The views of a scene show one set of named points, each view turned or mirrored, and shifted as a whole, with a little noise and some points left out.
(in the rows, 128 means zero)

Scene 1
View 1
k45: 153,146,113,145,125,145,146,148,122,182,114,143,139,108,112,130,133,126,128,107,133,118,108,124
k216: 132,116,114,118,115,132,118,127,113,98,127,113,110,153,138,122,94,87,122,138,118,138,140,137
k256: 134,158,106,139,103,99,145,148,104,163,108,204,155,121,104,134,118,93,138,87,127,122,157,102
k300: 151,121,116,130,133,162,125,133,127,132,129,84,108,130,133,121,117,115,119,138,126,128,98,145
k405: 140,124,116,130,118,143,131,138,118,136,120,120,123,135,132,125,109,107,124,130,124,130,124,134
k856: 138,129,116,135,105,135,144,148,112,167,104,159,143,129,124,132,111,115,129,122,127,125,134,125
k380: 150,141,111,137,130,141,134,140,122,150,123,126,125,119,118,126,126,111,126,112,129,123,112,127
k86: 129,127,115,127,102,121,135,141,107,138,110,162,136,142,128,130,101,96,129,123,123,131,152,124
k79: 121,96,126,125,84,139,140,149,104,156,92,157,146,158,148,132,84,114,125,156,121,135,156,136
k68: 142,141,110,132,120,127,133,137,115,134,122,140,126,129,118,127,116,97,128,110,125,127,131,122
k74: 145,128,117,139,114,148,144,148,119,174,108,141,139,121,125,130,119,125,127,125,129,122,118,130
k905: 154,141,112,141,131,149,137,141,125,161,122,121,126,114,118,126,129,120,126,113,130,121,103,129
k738: 141,115,120,131,110,152,137,145,117,157,109,126,131,135,134,127,107,121,123,140,126,128,122,137
k677: 140,151,108,136,114,113,138,142,111,149,116,171,139,123,111,130,119,96,133,98,125,124,142,112
View 2
k74: 134,120,123,131,135,129,109,109,110,135,114,133,134,126,137,125,152,127,118,149,139,122,144,109
k79: 151,81,120,137,120,101,118,126,100,125,133,139,128,117,131,135,181,127,141,145,130,171,157,147
k300: 116,110,154,121,117,129,120,118,100,110,105,133,90,126,156,136,132,114,103,110,156,111,115,104
k216: 134,107,162,131,99,123,139,137,112,108,129,142,97,125,157,158,134,116,141,119,131,147,117,157
k677: 140,148,135,141,127,143,123,120,133,143,127,140,150,133,143,142,132,133,143,165,116,124,139,138
k405: 130,120,145,130,120,130,123,121,112,122,118,137,118,127,148,140,137,122,126,134,136,126,128,127
k380: 126,136,142,131,127,141,118,115,118,131,114,135,126,131,148,136,129,125,120,142,137,109,127,113
k738: 133,104,133,129,124,119,116,117,103,125,117,135,118,123,141,131,156,123,120,135,141,133,139,118
k256: 152,157,121,149,134,144,120,118,143,157,136,140,178,134,133,140,142,142,158,191,102,134,155,149
k856: 141,121,122,137,131,127,113,116,116,138,124,136,144,126,135,130,155,131,132,159,127,135,150,126
k45: 128,141,123,133,141,142,107,104,117,143,109,133,144,131,139,122,139,131,114,157,138,103,141,100
k86: 145,119,135,141,118,125,126,127,121,132,134,141,136,127,141,145,149,130,148,154,119,149,142,153
k905: 124,136,138,128,132,142,113,111,114,131,108,134,126,130,146,129,131,124,112,141,142,103,129,103
k68: 135,136,144,136,120,138,127,123,123,131,124,139,130,131,148,144,130,127,136,146,126,125,130,135
View 3
k380: 111,143,112,114,102,146,119,121,144,146,116,148,136,126,141,128,125,119,136,130,135,134,124,128
k300: 105,129,104,129,98,127,109,106,137,126,97,164,123,125,142,115,127,146,123,131,106,157,119,124
k86: 88,127,133,132,117,127,130,125,140,165,133,110,110,115,106,141,105,137,146,137,136,104,124,123
k738: 96,133,128,138,117,123,114,116,140,149,111,139,125,115,132,129,112,132,133,161,131,139,121,123
k856: 97,141,135,128,120,134,124,129,144,165,128,122,128,116,125,140,108,117,144,155,149,116,124,124
k256: 100,147,136,107,116,156,144,146,146,187,154,96,126,121,108,155,104,103,162,127,170,76,130,128
k79: 77,123,152,158,133,104,117,119,138,166,122,110,107,104,108,139,93,142,141,183,135,121,120,116
k68: 101,134,116,118,104,141,129,124,141,154,126,127,118,124,120,133,118,132,142,119,132,114,125,125
View 4
k74: 127,111,93,125,112,144,118,108,155,136,138,143,167,134,121,130,138,120,94,103,165,138,117,136
k86: 156,120,83,100,114,150,120,108,149,113,140,146,172,143,140,129,115,143,121,103,153,98,114,130
k905: 119,119,101,131,118,130,123,111,139,140,143,135,148,125,121,135,141,116,100,114,143,150,121,133
k738: 128,108,104,113,108,159,115,113,158,135,137,135,168,130,141,126,137,131,97,112,163,133,130,123
k256: 165,130,52,119,124,119,126,96,142,104,139,164,173,159,102,139,109,127,127,81,150,91,82,157
k300: 114,114,126,116,114,150,121,120,138,145,145,119,142,111,154,128,143,131,100,135,136,154,147,110
k79: 150,100,91,93,99,181,108,111,178,119,130,146,195,145,153,119,124,148,103,101,186,100,126,122
k216: 149,121,112,87,113,160,120,119,138,119,146,126,153,122,174,125,119,157,128,132,130,107,143,104
k405: 133,118,103,111,115,146,121,114,142,130,142,133,155,126,144,130,131,133,111,118,143,129,129,122
k856: 142,113,83,117,112,146,118,106,157,125,136,150,175,143,122,129,127,127,105,96,165,119,110,139
k380: 128,122,99,125,120,131,125,111,136,133,144,136,147,126,125,134,136,122,106,114,138,140,120,132
k45: 122,117,88,139,119,125,123,105,145,138,139,145,158,135,103,136,141,109,95,101,155,148,109,146
k677: 153,128,72,118,122,124,126,102,137,113,143,152,162,145,116,136,117,129,123,96,141,107,99,146
k68: 144,126,91,112,120,134,125,109,136,121,145,139,153,133,134,133,123,133,120,112,135,118,116,131
View 5
k300: 109,113,100,125,139,154,141,115,155,138,149,152,117,131,122,149,118,125,142,119,125,156,135,158
k45: 146,116,125,112,106,127,139,128,142,108,132,121,132,131,107,120,155,91,120,138,123,129,123,141
k74: 131,111,124,125,126,126,135,139,148,109,138,129,128,147,120,120,158,94,127,113,113,133,126,140
k405: 118,109,115,120,147,125,132,125,150,134,142,144,121,139,129,129,133,110,126,110,122,138,143,139
k216: 97,106,108,123,180,115,125,120,155,158,149,160,114,143,148,133,113,123,128,90,124,140,161,136
k68: 128,111,123,109,148,106,127,122,145,137,137,137,125,135,130,118,133,102,115,116,128,126,149,130
k677: 142,110,136,104,143,85,122,130,140,129,130,127,130,139,129,101,147,88,104,118,126,112,150,117
k256: 151,108,150,100,145,65,115,140,136,120,123,118,135,145,132,83,163,74,91,114,121,98,151,104
k738: 114,109,116,133,141,133,133,139,154,118,144,141,123,151,130,129,148,105,133,99,110,141,131,143
k905: 135,114,118,112,121,131,138,119,145,125,136,133,127,128,113,128,137,104,124,134,128,135,133,145
k86: 120,104,129,121,163,94,120,138,149,132,138,140,124,153,143,109,146,97,115,92,115,121,151,120
k79: 100,100,126,146,167,109,122,160,158,115,146,143,120,177,151,113,165,97,131,63,94,132,137,128

In a view up to two points have been moved. Name them for each view, in the order of its rows, or write none.
view 1 -> k405
view 2 -> k300, k677
view 3 -> k380
view 4 -> none
view 5 -> k45, k905
